Each row is a point on a tangle of strands that fork, close into loops and nearly touch. The rows are in no order.
Two points are linked if the straight distance between their rows is under 65.8.
k773: [ -2 -11  -4  18  22 -12  -6   7  16  14   4  -7   4 -18  -1 -19 -19   7
   6   8  -2   2 -15  -3   0  -7  -4  -3   1 -11   4   2   2  14  -5  -7
   2  -7  13 -12  14  30  -4   6   3  24   5 -11 -12   7  16  10 -23 -10
  -2  -7  12   3  14]
k816: [ -2  -8   1 -24  -3   3  13   0 -15  -1   8  -6   3  10  -5   5  12  -7
 -25 -14   9  -7  10   1   5  -9  -2  -5  12  -2 -11   1  20 -27   3  19
  -5  13  -8  11   0  -4   5  -1  -4  -9  -2   2  15  -8   2   3  -3   1
  -7   3  -1  -2  -2]
k735: [  0  -9  -1   7  22  -2   8  -7  10  -6  -4  -6 -13 -13  -8  -8  -7   8
  16   9   7   1 -20  -1  -1  -8   2  -2  11 -17  19  -7   6  12   0 -10
  14 -14  13  13  -1   9   3  -9  -1   3   4 -14 -21  26  29  17 -18 -24
  -3 -14  17   3  28]
k781: [  7   5  22  22  -4   4  13  -3  12  -6  14   8   0  -9  -7  -6  -6   5
  -7  -5  24  -7  -4  15  -9  -9 -18 -10   1  14   1   2 -10  14  -4  -9
 -28 -10  -5  -8 -16   2   2   7 -18 -22   1   3 -16  11   2  -4   3   7
  12   7  14   1  -4]
k374: [-27   3 -10   3  16   6  19  -3  -2  20  11  -4  -4  -2  -9 -18 -12  18
   6  18  -8  11   4   8   5 -16   2   9  11 -13   4 -19  13   6  11 -13
  13 -30   5  -5  -1  19 -25  18   0  15   1 -10  13  14   5   6   0  -2
  31 -11   6  -2  -7]
k9: [ 12   6  26  19   3   3  15  -4   1 -18  12  -4   0  -1  -8 -12   4   6
   1   1  21  -4 -12  10 -10  -5 -14 -10   9  12   3   3 -13  21 -12 -11
 -15 -16   5 -12 -16   2  -1  -3 -13  -6   3  -3  -9  16   9   0  -1  -3
  16   0  16  -5   9]
k857: [  4   1   0  21   7  -8 -11   5  11   0   5  -1   3 -17   0 -10 -15  -4
   0   6   6  -7 -11   5  -5   3  -5  -9 -12 -12   1   3   0  22 -12  -7
  -5  -5   9 -15  12  27   9  -3   4  10   9  -9 -13   3   8  -2 -20 -18
 -10  12  14  12   5]
k990: [-12   1  20  18   0   7  18   4   4  -9  15  -3  -5   5  16  -7 -15  -1
   4   4  12  12   4  21  -7 -14 -11  -6  -4  -4 -10  -5  12  10 -18   0
  -8 -27  -5  -3  -6  10  10  23 -21  -7   4  -3  -6   3   7  -8  10  14
  35  22  11   2 -11]
k855: [ 13  -6   9 -17   9  -4  16 -13  -7 -19   4  -4  -9 -12  -3   0  16  -8
 -10  -6  13   2  -9  -7   5  -1   5  -6  20   6  -9   2  -2  11  -2   6
   1  -7   0   8  -7  -2  -1  -7   7   7  -3 -11  -4  -2   0  14  -3 -12
 -13   1   8   3   0]
k368: [  2  12  19  23 -16  10  10   6  13   7  16  16  -3 -15   7  -6 -16   3
  -7  -4  24 -13   0   9  -8 -11 -16 -19  -7  10  -3   2   0   7 -11  -9
 -31  -8  -7  -3  -6   4  -4  12 -19 -16  -5  10 -22  -2   2  -5   1   9
   4  16  17   3 -10]
k718: [-12   4  25 -21   0   4  13  -4  -8   3  12   0  10   5   0   8 -13  -1
 -25  -5  19   3  10   9  -1 -21   5 -16  13  -1 -15  16  30   1 -25   9
 -10  -8 -17   1  -7   1   1  22 -11  -5   4   7   0   6  15  -2   3 -11
   7  22  -4  -7 -11]
k940: [ 18   4  12   3 -13  -6   4 -15  -3 -27 -15   9  -3 -11  -8   5   1 -13
   2  -7   3 -15  -9  -7   2   8   7  -9   3  10  10   1   2   7 -10  -1
 -13  -1  -4   5   1   1  24 -13   4 -11   0 -10   4  15  10   8   5 -12
 -10   6   0   5  -1]
k418: [ -3  13  17  10  31  -3 -13   6   6 -15  10  -8   2   0  -1  -8   0   2
 -18   1  14  -4  -2  12  -4   0 -12   0  -7   3  -8   2   4  22  -6 -16
 -12 -16   2 -19  -3   9  -6   7   9  10   1   3 -15   2 -13   4 -14  -1
  10  13  -4 -17  -6]
k26: [  5 -14 -19  27  -3  -1  -1   4  -4   9 -12 -20  -5  20   9   5   0  -7
  23  21 -36  22 -16   0   8   3  10   9   6  -2   1  -7 -24  -5  30  -1
   0   9 -14   2  10  -6  -7  11  -5  -3   2   0 -15   1  -6  -4  -2   9
  -4   5 -17  12  16]
k538: [-27   4 -14  -4  -5   9 -19  12  -9 -10 -14 -16  19  12  13  13  -6  -4
   7   0 -18   6  24  -3  -6  -1  20  36 -15 -18  15  -6   0 -18  14  17
  -6  13  -4 -13   4 -10   1   2  -5  -9   4  23  -8  -1 -12 -12 -14   6
 -10  16 -21  -6  17]
k582: [  2  -4  15  14   0  -1  11  -1   4  -5   3 -11  -8 -15  -3 -13  -5   8
   6  11  10  -3 -20   7 -10 -14  -3 -10  11  -6  10  -5   1  13  -8  -8
  -3 -17  11   0  -6   3   4 -15 -11  -9   2 -12 -23  25  26   8 -24 -24
   7  -2  24  -1  33]
k29: [  4   9  14  19   5   6 -14   4   2 -10  13   1   6   5  -4   1 -15  10
   6   4   4   2 -11  32 -15  11 -11  -3 -26 -12   0   2  17  16 -12  -4
 -16  -3   5 -12   3  19  13   8   9 -15   6 -12  -8   6  -7 -14 -10 -12
   5  25   0  -1  -8]
k499: [ -4  11  14  -4  21   2 -10   8  -4 -12   3  -8  12  -9  -3   0  -1   0
 -27  -2  14  -2   5   4   4  -7  -9  -1 -10  11   0   8   5  15 -10 -12
  -9 -12 -14 -19  -8  11   2   1  -1   2  -1   8 -10   2 -12   0  -2 -12
   2  12  -3 -13 -10]
k795: [-14   1 -17   1 -11  12 -24   2   3  -4 -15  12   8   3   5  19  -2   2
   0  10  -7  -2  19  -7  -3  11  10  22 -17  -7  12   6   3  -4   3   0
  -6  15   1  -2  19   1   9 -11   4  -4  10  15 -12 -17 -24  -8   3   2
 -34  10 -14  18  19]
k644: [ -7  -5  12 -14 -18  -1  30   1  -2  13  18  -7  -9  -3  -8 -14   7   8
   6  -8  15  -6 -14   6 -15 -19   1 -11  27  15 -18   1 -21  10 -21  11
   6 -21  -9   2 -16  -9 -25   0 -12   4  -7  -5 -16   7  23  -1   8 -14
   3 -23  22 -18   3]
k280: [  3  13 -20   3   9   4 -24  -3  15   9 -12  13   7   8   3  -1  -6  -5
  15  10  -6   4  14 -14   5  23   1  36  -5  -3  -2   4  -2   3   6 -18
   2   8   5   0  15   5  -9  -6  11  19   4  10 -12 -16 -23  13  -6  -6
 -22   8  -5  11   5]
k333: [-11   0 -11  -6  -2   5 -16  -9   6 -17 -18   3  11  -7 -15  22  -1  -7
  -9   7  -8 -12  10  -7   1   5   5  10 -16   0  12   6   5  -2  -4  -5
 -13  20  -9   2  17  12  18 -11   9  -1   8   7  -5  -6 -18  -4   7 -10
 -27  12  -8  16   7]
k40: [-21  -3  14 -26  -5  -2   7   3  -2   2   4  12   1  12   2   1  -8 -19
 -25 -16  20  -3  11   6  -5 -20   7 -17   6   2 -13  13  31 -11 -14  20
  -5   1 -23  15   4  -2  -3  16 -19  -8   3  17  -1   6  17 -11   3   0
   4  18   2 -10 -13]
k35: [ 12   8   3  -2   8   7  -9 -19  11 -21 -15  11  -2   2 -11  12  14   5
  33  14 -16 -17  -6 -16  -1  14  -4   0  -1   7   4   1 -13  -1  14 -10
   4  15  18   6  -3 -11  14  -5  11   4  -5  -6  29   5  -8   0  16  16
  13   0 -12   6  13]
k933: [ -3   9   2  -5  19  -3  -8 -25   6 -16  -9   5   8   5  -5  11   9   2
   9   5  -3  -3  -3  -3  11  13   0   6 -12  12  -3  -2   3  15  17 -17
  -2   1   1   2   5   8   7  -1  14   2  -5  -4  19  -2 -18  -1   4  -8
   0  13  -5   8  -5]
k243: [  3  -5  -9  -1 -32  -5   9   2 -11   3   7  11 -13  -4   5   1   5  -5
  -4 -17   9 -12 -11  -3   4  -3   7 -14   0   0  -5   7  15  -2  -2  15
   0   6   2  29   7  -4  -3  -9  -2  -9  -2   3  -1  -7   1   7  -3  -6
 -17   3  15  13  -3]
k85: [ 24  -2   0 -10   4  11  11 -11 -14  -5   9   4  -7   2 -15   3  31  10
   9  -5  -4  -6  -6  -7   8  11  -3  -5  11   4  -4  -2  -8 -13   2   3
   7  11  13   1 -11 -17   4 -12  11   3  -2  -9  18 -12   0  12   7  12
   4  -9  -6  -2   1]
k681: [ 18  -1  -3  -1 -19   0   2 -10  -3 -18 -11  16  -1 -11  -6   8  11  -7
  -1  -8  -2 -13   0 -10   7  11   5 -14   0   9   6   0  -6 -10  -3  10
 -12  14   1  11   3  -5  19  -7  -1 -10   2  -4  12  -2   4   0  17   6
 -13  -1  -7   6  -1]
k410: [ -2   0  18   6   6   1  -9  -4   1 -20   8  -4   8  10   1   0 -11   8
  19   2   4   7 -13  23  -5  11  -6  -1 -15  -2   3   0  19  24  -5  -8
  -4 -10  12   0  -2  16  15   0   7 -13   3 -20  10  16   1 -13  -6 -19
  16  15   6   8   0]
k763: [  9 -20 -17  21 -14  -5   5   5   3   3  -8  -7   0  15  13   8   3  -9
  15   7 -17  12  -7   1   8   1   4   4  -6  -5   3  -1 -21  -8  20  15
   3  15  -5  13   2   2   4   7 -14  -5   4  -3 -11   0   6 -11  13  16
   3   4  -1  12  14]
k955: [ 11   3  -5  -9 -27   5  -1   0 -14  -9  -5   0   0   3 -15  16  12  -4
 -16   5  -8 -19  10 -20   0   4   5 -13  -9   6  17   0   5 -33  -4   6
  -9  29   3   0  32 -14  24  -4   0  -8   9   3   9 -13   9  10  -8   3
 -11   0  -5  -7  13]
k536: [  0  -5  -7  14  -5  -8 -18   7  -7   2  -5 -15   4  24  19   2  15  -2
   5  10 -25  12  -5  -5  -2  13   4   1  -5   7   4  -1 -24 -18   8   6
   9  14 -10   0  -6 -25   7   7   6  -8  -9   7   0 -18  -8  -8   2  26
  -3  -4 -28 -10   4]
k871: [ 11   5  16  -8 -21  -4  11  -4  -9  -1   4  15  -4  -4 -12  -6   8  -7
  -9 -23  17 -19 -10  -1  -1 -10  11 -27  21  15 -12   1   3  -3 -14  15
  -1  -7 -15  13  -9 -14  -6  -3  -4  -7 -11   0  -2   7  16   7   7  -2
  -9  -9  11 -12 -13]
k967: [  2  -8 -20   2  -1  -7 -19  22   2  22  -4   7  -5 -16  10 -10 -26   1
   4  -5  -2   3   5  -1   5  10  -1  12  -1 -21  -7   7  -2   8   2   0
   5  -3   9  -3  10  16 -14 -17  -1  19   3  -1  -7 -11  -6  11 -15  -5
 -12  -7  12   9  -6]
k128: [  7   0 -25  -2   8  15   9 -14  15  19  -3  10  -7  14  -8   3   8   9
  29  28 -14  18  -6  -3  21   9   0  16  -5  -7  13   0  -3 -11  28 -13
   7   7   6   5  -2  -4 -14  10   0   6   8   7   3  15   0  -2  12   7
   6  -9  -9   7  20]
k821: [  1 -10  -2  -7   3   4  23  -7  -5  13  19   3  -6  10 -14   3  21   1
  13 -13   5 -11   3  14  -9  -7   2   1  13   2 -21 -12 -12  -8  -6  13
  17   1   4  -2 -37 -22 -10 -11   8  -1  -9  -9  28  -6  -2 -10  21  18
  19 -29  -5  -4 -15]
k230: [ 18  -1  -7  -6 -19   1   1  -4 -21  -6   6   1 -16  -3  -8  11  24  -6
 -10  -3  -9 -13   3 -16   7   9  10 -14  -4  10  14  10   3 -17  -3  -1
   4  18   1   1  19 -20  19 -11   9  -9   6   2  -2 -18  14  24 -16  -2
 -19   0   5  -3  11]
k941: [ -8   3 -27   5  10  -1  11  -8   9  17 -13   2  -8  11   1  -2   3   2
  25  24 -22  24 -10   0  21   3  10  10   3  -7   7 -10  -5  -3  35 -12
  12 -13   0   8  -3   0 -18  13   3   7   1   5   2  26  -8  -7  12  11
   8 -11 -14  -1  14]
k265: [ 20  -1  13  15  -9  -8   1 -11  -4 -24 -11  -2  -6  -4  -3  -4  -6 -17
  15  -1   2 -16 -18   2 -11   8   0  -8   1   8  16  -1   4  17 -18 -11
  -5  -1  11  -2   1  -4  21 -20  -4 -17   3 -14  -3  23  17   0  -4 -24
   2   6  15   6  11]
k302: [-13  -5   4 -25  -9  -2   7   6 -11   4   5   1   0   7   2   0  -5 -12
 -27 -22  13 -12  13   5  -2 -18   3  -9   7   0 -13  13  29 -21  -5  22
  -4  12 -17  16  -1  -5  -9   2 -12 -10  -7  13   3   3   7  -2  -8  -6
  -1   5   5   1  -4]
k237: [-20   2 -27  -4  -4  12 -24  11   3  -9 -26   3  17  -7   7  25 -17   2
   3   5 -16   1  23   1  -3   1  20  31 -18 -18   9   3   9  -6   3  12
  -9  11  -1 -10  14   4   1  -7  -1  -7  10  19 -14   0 -23 -17   0  -1
 -25  10 -17   5  16]
k571: [-20  -6  -8 -10  -5  -8 -14  12  -3 -11 -17  -2  18  -2  13  24  -6 -17
 -18  -3  -6  -2  12  -1  -6 -15  10   2 -21   2  -3   2  16  -1  -1  12
 -12  10 -24   9  17  11  14  11 -11 -14   4  17 -15   4  -6 -25  16   5
 -10  13  -6  -4  -2]
k867: [ -3   4   1  17   9   3 -21   5   5  -5   1   2  10 -12   6   6 -25   4
 -10   6   2  -6  -4  12  -7   8  -6  -3 -31 -11   2   5  12  19 -21  -7
  -6  -1  -1 -15  13  23  12   2  12  -1   7  -3  -8  -1  -5 -10 -11 -15
  -6  14   3   6 -12]
k114: [ -4   0   2  -9  24  -8  10  -3   1   6  13  -3  -1   1   4 -11   1  -1
  -5   5   2   2  -1   1   5  -7   0  12  12   3 -12 -11   4  26   5 -14
  11 -18   2  -5 -10   9 -22   2  15  21  -8  -6  13  -8 -12  11   2 -11
  10  -9   7   2 -14]
k745: [ -3 -11  14  16  18 -12 -13   9   9   4  12 -13  -6 -20  13 -15 -29  13
  -4  10   8   1 -15   3 -15 -10  -1 -13   9  -7  -5   9  -8   4 -11   6
   3 -10  24 -17   4  17  -6  16  12  20  -2 -14 -19   5  15   6 -19   2
  -2   7  19  -8   5]
k468: [  0  -8   7 -25  10   3  11  -9 -15  -7   6 -11   1   0  -6   9  14  -1
 -15  -9   7   1   3  -2  11  -5   3  -3  15  -1  -9   5  15 -11   4   8
  -3   6  -1   5  -8  -2   0   0   7   2  -4  -8  14 -13  -8  11  -6 -10
  -9   5  -2   5  -3]
k318: [ 13  -2  16  16  -4 -11   0  -3   3 -16   6 -16  -6  -6   2 -14  -1  -9
  10  10  11  -5 -23  15 -16  -1  -1  -6   5  -4   8  -6  -2  22 -13  -7
  -4  -7  19  -2   0   2  11 -14  -4  -9   6 -14 -22  24  19  -1 -23 -28
   1  13  21  -3  27]
k477: [  9  -9   0 -14 -12   2  23 -16 -12   7   9   7  -8   1 -23   0  16   3
  16 -21  -1 -15  -2   5  -6  -6  -5  -2  17  -7 -15  -6  -9  -7  -9  22
   8   9  13   2 -28 -25  -6 -15  -5   3  -9  -5  10  12   8  -5  17  15
  12 -33   1   1  -1]
k862: [ 21  -6   4 -16   7  -1  23 -14 -10 -11   5   1 -14  -5 -11   1  21  -4
   6  -8   5  -3 -13  -8   1  -1   7  -4  23   4 -13  -6  -9   2  -2   6
   3  -2   8   5 -16 -19  -3 -14   3   6  -6 -15   4  -4   3  16   7   3
  -5 -10   8  -2   3]
k947: [ -1  -1  13  -4  19  -5  -1 -18   1 -24   5  -2   6   5   1   5   3   4
  12   0   2   0 -13   0   9   9   1   2  -4   2  -2  -1   9  25   2 -10
   1  -6   9   5  -5  10   4  -2  16   4   0 -16  14   7  -6   6  -3 -15
   5  12   2  13  -3]
k233: [  3   5  18 -14   8  -2   5   0  -6 -11  -6   3  14  -2  -8   4   3  -2
 -25 -10  16  -1  13  -1   3 -11  -2 -15  -1  18   1   1   1  -1  -3 -10
 -11  -6 -17  -7 -11  -1   4   1  -4  -1  -3   3  11  -2   0  -3   9  -4
   3  -2  -2 -11 -17]
k972: [  4  -4  -2 -12  16   3  27 -11  -2   8  11   0  -4   9  -4  -3   8   5
   9   1   4  -3  -9  -1  -1  -5   4   4  16   9 -12 -14  -7  23   1  -9
  13 -14   0  -4 -23  -5 -24  -6   4  14  -7  -8  26   3  -6   3  14  -4
  17 -24  10   1  -6]
k919: [ -5 -13  -3  -9  12   7  24  -8   0  14   9  -5  -5  -9  -6 -12  -9  19
   6   7   1  10  -5   8   9 -13   1   5  11 -16   4  -6   6  14   6  -1
   4 -24   4   3  -6  20 -15   1  -9  12  -1 -13   5  12  10   5  -5 -12
  16 -18  12   7  -1]
k858: [  2  -9  -3   8  25 -12   5  -4  17   5   3  -4  -6 -17  -8  -8 -11   9
  16   9   4   4 -20  -5   3  -8   2  -1   5 -20  10  -3   4  15   5  -4
   7  -2  13   3  11  21   2   4   6  21  10 -17 -15  15  24  20 -20 -16
  -3  -6  13   9  20]
k602: [-22  -7   8  18   3   3  13   7   1  -1   9  -9  -7  -1   9 -15 -17   0
   9  11  -3  19   4  19   0 -18  -3  -2  -1 -12  -9 -13   9   8   0  -2
   8 -29  -3  -8   4  13   3  28 -16  11   2 -13   3  11   9  -6   4   7
  41  15  12   3 -11]
k21: [ -1   6 -18  11  15  -4 -16  -6  19  15  -9   9  12   3   2 -11 -15  -5
  14  10  -9   9   1  -8  13  11  -5  24  -7  -6  -4  -2   2  15   6 -20
   5   3   7  -4  15  17  -8   3   8  23   5   1  -1  -1 -16   7  -5 -11
  -8   3   1  13  -5]
k766: [  4  -5 -14  -8  20  -6 -14  19  -3  20   1   1 -12  -7  10 -11  -9  -4
  -2 -10   3   4   3  -7   0  10  -2  29  12 -18  -9   2  -4   5   1   3
  17  -3  13   2  -1   3 -18 -13  10  20  -4   2 -12 -15  -9  18 -15  -8
  -9 -10   4  -3  -9]
k491: [ -6   5  -5  -6 -13  -5  -5   8   3   9  -7   2  -1  -4  18 -14  -8  -7
 -15 -12  -5  20  20   9   1   5  -5   6  -4   1  -1  -9  -2   5   4 -10
   5  -9 -11   1  -7   6 -11  -1  -6  -1  -7   7   0  -1 -13 -12  10   6
   2  -6   0   0 -24]
k134: [-13   7  27   5   4   7  12  -4  -8 -11  20   1   2   7  13   1 -15   5
  -3   1  26   6   4  17  -2 -12  -6  -9   5  -2 -12  15  25   2 -28   5
 -11 -25 -12  -1  -7   1  10  25 -12 -13   3  -3  -4   1   8  -5   6   3
  21  28  -4  -8  -8]
k149: [  7   5 -25   4 -23  -1 -13   2   3  18   4   6  -5  12   5   0   5   5
   7   5 -10  11   7  -6  -3  26 -11  16 -14   3  17  10 -18 -12  10  -7
   8  20   2   2   3 -14  -5 -18   1  -4   6  13  -6 -19  -5   3  -6  10
 -18  -7   0   7  15]
k235: [ -5  12  10  11 -22   3   1  14   5  15   7  17   1  -9  22  -6 -16  -2
 -10  -6  13  -1  10   7  -4 -13  -8 -25 -17   8   2  -2  14   7 -14   0
 -12 -10 -11   9   3  12  -2  12 -20 -14  -2  13 -13  -7   4 -15  10   9
   2  10  12  -2 -14]
k917: [  3   6 -23   4 -11   8 -21   4   4   6  -1  14   1   7  -1   6  10   2
   6   7  -4   5  10  -7  -5  23  -1  23 -15  -1  13  12  -1  -2   0 -16
   8  23   1   1  15  -5   1 -14   5   7  16  11 -14 -31 -10  13  -8   1
 -29   7  -2  16  16]
k542: [ 18  -1  -9   2 -28   2   9  -6 -21   0  13   4 -25  -1   2   5  16  -4
  -2 -15   1 -20 -11 -12   7   6   7 -13   0   4   2   9   2 -10  -5   7
   5  11   7  16  11 -22   4  -8   9  -8  -2  -2  -3 -14  12  20 -12   3
 -17  -4  11   3   9]
k332: [  7   1  18 -14  -6  -4  14  -2  -4  -3  -1  16   6   0 -17  -5   9  -1
 -18 -20  17  -8   5   4  -1 -12   2 -23  17  16  -8   3   7  -9 -10  14
  -1  -6 -15   2 -17 -11  -5   2  -8  -7  -2   5  15  -1  16  -2  16   4
   1 -17   1 -12 -21]
k396: [ 15   7   2  -2  -5   8 -10  -7   5 -14  -7  14   3  -2 -11  10  23  12
  23  16 -21  -5   1 -16   0  15  -4  -7  -4   7   6  -3 -17 -11  12  -1
   2  17  16  -1   5 -18  19   6  11   6  -5  -5  21  -9  -5  -2  13  20
   3   0 -27   0  11]
k354: [ 13   7   0  -8  -5   5  -9   2   5  -8 -11   2   9  -4 -17  14  20   8
   5  12 -15  -9  11 -17   3   5  -3  -9  -4   7   8  -3 -17 -27  15   2
  -8  23   9  -1  13 -18  17   6  10   1  -7  -3  22 -13  -9  -6   8  12
   0  -4 -32 -12   4]
k198: [  0  -7   9 -11   4  -7  22  -5   0  13  11   4  -5   5 -20  -3  17   2
 -13 -24  19 -14   2  10  -8 -16   0  -6  20  11 -18  -2   0 -25  -9  12
  10  -2 -11   1 -25 -20 -10  -6   8  -9  -8  -3  19  -6   4  -5  12   4
   3 -29  -1  -9 -21]
k829: [ -1   2  18  -3 -25   3  21   6   1  13  16   7  -6  -7   1 -14  -2   4
  -6 -11  19  -4  -6   5  -5 -14  -1 -22  18  11 -13   4  -2  14 -21   6
  -3 -17 -12   8  -4   1 -16   4 -12  -4  -9   0 -11   2  18   7  -1 -10
  -2  -3  20  -5  -8]
k309: [ -1 -10 -11  14 -20  -7  -6  10   4  -3  -5   2   3   9  22   8   6 -12
  -4  -5  -5   6  -1   0   0   5   1   0 -14   2  -2   2 -13  -7  11  18
  -1  10  -8  22   8   2   6   1  -8 -13   3   5  -4  -9  -3 -17  15  15
 -11   8  -1   7   0]
k186: [ 14  -3 -25  -4   3   7   8 -12   8  25   9   4  -5  14 -11  -2  10   5
  13  13 -11  17  -9  -2  16  15  -6  16  -4  -2   9   3  -8  -5  19 -18
   7  14   9   2  -2  -2 -17  -4   1  12   7   2   0  -5  -4   8   2   6
   1  -6  -3  10  13]
k423: [ 15   1  -8  -2 -20  -5   3  -3   8   2  -8  12  -5  -9  -5   4   4  -6
   2  -9  -8  -3  -3  -6   5  16  -7 -13  -7  11  11   0 -24   2   6   0
  -4  13   1   5  -4   0  -1  -8  -8   0   0  -1   6   1  -2  -5  20   8
 -12 -12  -2  11  -1]
k723: [ -6  -9  -4 -10  19   1 -18  30  -5  10 -12  -7 -15 -14  14   6 -18   2
 -12 -18   9  -7   6  -8  -1   0  11  26  15 -20  -8  12  -1  -8  -3  23
  14  -1  10  -5 -10   4 -18 -11  10   6   1   5 -11  -8  -2  17 -26 -16
 -13 -10   6 -11  -5]
k490: [-10  -7  -8   9 -15 -10 -11   9   5 -10 -18   3   7  -1  21  18  -2 -17
  -7  -1   1   3   2   0  -6  -1  10  -5 -13   6  -1  -1  -1   5   3  16
 -10   8 -17  17  19  10  19   1  -3 -19   0  10 -10  -8  -4 -24  18  10
 -15  10  -8   4  -4]
k266: [  9  -3   6  -7   1   5  11  -4 -16   6  12  -5   0  12 -13   1  28   7
  -6  -7   0  -3   5  -6   7   1  -2  -8  -1   0  -2   0  -3 -32   1  19
  14  15   4   4 -13 -21  10  -2   9  -9  -7  -4  24 -12   3   0   5  20
  12 -12 -12 -10  -6]
k93: [ -8   3   1   0 -24  -8  -2  17   2  10  -1  10  -3  -4  19  -8  -7  -6
 -14 -18   8  10  16   9  -3  -2  -5 -11 -12   7   1  -2   7   5  -5   2
   2  -9 -15  15   0   5 -10   6 -16 -14  -6  13  -5  -1  -2 -15  11   8
   1  -7   6  -2 -24]
k20: [  8   6  -1 -15   2   4 -10   4   5  -1 -16  -6   6   2 -20  12  21  -1
  -9   6  -7  -9  15 -20  -4   9  -5   4  -5  16  19  -4 -20 -27  16  -7
  -4  23  -3  -9  13 -15   9 -12   4   0  -5  12   8 -14 -16   6  -2   6
  -9  -3 -18  -9   7]
k807: [ -9  -2  -7   6  -1  -1 -22  12  -5  -3 -19 -25   7  17  15   7  10  -6
  -6  -2 -18   7   7  -9  -6   4   8  11   0   7   9  -2 -17 -25  12   9
  -2  11 -15  -1  -1 -26  13   3   3 -18  -9  20  -1 -10  -9  -6  -7  22
  -3  -6 -35 -20   7]
k725: [  9  -4  13 -15 -15  -1  27  -9 -10   4   5   7  -3  -2 -19  -5   8   6
   9 -18   7 -10  -4   6  -9 -13  -3 -13  25  13 -18  -4 -15   9 -23  10
   7  -9  -4  -4 -28 -20 -18 -12 -14   2  -4  -4   2  13  18  -1  17   2
   6 -34  13  -6  -3]
k666: [ -7  -2 -27  12   6  -3   5   0  -3  20 -14 -12 -13  20   1  -2   6  -8
  24  27 -31  27 -18   1  15   1   9   9  15  -9   0  -9 -15  -9  39  -5
  10  -4  -6   2  -1 -13 -19  14   5   4  -3  11  -9  17  -6  -3   0  10
   4   1 -20  -5  14]
k998: [-13   6  -1  -8  16   0 -22 -15   8 -15 -13  -1  16   4 -10  13  -2  -1
  -6   4  -7  -3   5  -4   9   7   5  11 -20   4   2   4   9  10   4 -16
  -5   8  -7  -4  10  15  10  -1  13   4   2  -1   4   1 -20  -5   2 -13
 -11  12 -11   7  -3]
k672: [ -3  -5  12   6  21   1 -18  19  -1   9  -4 -10  -2 -19  18 -13 -28  13
 -13   1   6   0  -2  -1  -4  -4   0  -4  10  -9 -10  11   1   7 -22  -1
   8 -18  14 -18   3  21 -11   5  10  22  -2  -8 -10  -5  -2  10 -12 -12
   0   2   6  -7 -14]
k989: [  6   2  -1  -9 -19  -3  -3   5  -4   2   3  -8  12  11  -7   9  10  -5
 -16  -1 -10 -10  13 -24  -4  -2  -6 -15 -17   4  13   1   1 -44   0  19
  -2  30   1   4  20 -24  22  -3  -1  -8   3   8  16  -6  19  -4  -6  11
   4 -10  -5 -16   4]
k248: [-14   2 -11 -11  -7   3 -18   7  -4  -3 -18 -17  15   7  13  11   6  -2
  -8  -8 -12   9  20  -6  -7   4   7  17  -6   4  14  -7  -7 -24  18   4
  -6  16  -9  -3   3 -16   7  -4  -2 -17  -4  21   3  -9 -17 -12  -2  13
  -8  -1 -27  -9   7]
k508: [ -4   0   3  -8  20   8 -20  32  -6   5 -15  -3  -7 -19  15   0 -27   7
 -14  -9   4  -1   8  -4  -2   1  11   9   9 -17  -6   9   4   0 -15   3
   4 -18  11 -21   1  16 -12  -4   0  10   1   2  -7  -1  -3  11 -14 -14
   0  -2   3 -13 -18]
k957: [-14  14  -2   1  -4   1 -15  12  -2  11  -6  -2   8  -9  15 -16 -19  -3
  -7  -1 -12  20  18   4   2   2  -7  10  -6 -11   1 -10   8  11   4 -13
   7 -13   3 -13   3  16 -11  10   0  11  -1   0   1   1 -14  -3   4   3
  10   2   2   4 -26]
k182: [-26   2  -4  10   8   4  19   5  -1   6   2  -9 -11  -2   2 -13  -7   4
   4  15  -8  23   7  16   5 -20   0  -1   1 -12   4 -17   4   5  13  -7
  15 -28  -4  -7  -6  17 -10  21 -12   9   5  -6   2  19   6  -8   9  10
  39  -3   8  -2  -4]
k171: [  7   1 -13   2 -13  -1 -10  -2   2   6  -2  -2   3  15  12   1  14   4
  10  10 -17  17   3  -4   0  24  -6   6  -8   5  12   4 -22 -13  12  -6
   8  17   0   3   2 -13   3   1   4  -1  -5   9   5 -20 -11  -7   7  20
  -9  -3 -18  -1   6]
k695: [  0  10   5  -2  12  -4  -5 -30  17 -18 -10   9   3  14  -3  11   9   7
  29  11 -11  -9 -10  -4   5  16  -1   7  -5  15   0  -2  -8  11  20 -16
   2   8   8   2   2  -3   9   0  11   3  -2  -1  29  10 -11  -8  13   8
  10   5  -7  13   9]
k259: [ -6  14   8  12  24  -6  -6  -3   5   1  15  -5   7   8   2 -14 -10   7
  -4   7   3   1  -2   2   2  -1  -9   9  -4   2  -8  -6   5  32   2 -21
   5 -16   8 -19   2  15 -18  12   9  18  -3  -8  10   5 -12   8 -11  -5
  19   4   5  -3 -14]
k22: [ -4   1 -15   8   5  -2 -19   6   6  16  -7   4   7 -11   8 -10 -26  -2
   4   2 -13  11   7   1   6  10  -2  16  -3 -16  -7   0   6   7   1 -11
   3  -7  10  -5  11  25  -8  -3   3  19   8  -5  -1  -7 -11   4  -6  -2
  -5   0   2  14 -12]
k326: [  7   0   4 -10   1   0   3   2  -9  18   8 -17   9  15  -9   2  14   0
 -18  -5   2  -7   8 -19  -6  -8 -10  -7  -3   4   5  -3   4 -44   1  18
   7  22  -1  -1  -2 -29  15  -7   3 -12  -1   4  22  -6   8  -6  -4  13
  14 -12 -11 -13  -4]

How many points has the smallest loop of links through each point below? Write none if it is on no loop.
k967 -> 20
k171 -> 9
k725 -> 8

A tip is a point with one link. Name the tips that can be reached along the links from each point below, in the order of the rows.
k149 -> k9, k423, k20
k114 -> k972
k855 -> k243, k919
k666 -> k571, k186

A fork is a point with three links, a tip a point with one. Leave the first point through the second and follow the links. Name the first fork or tip that comes.
k773, k745 -> k22
k862, k85 -> k243
k468, k816 -> k919
k735, k582 -> k423
k972, k114 -> k332
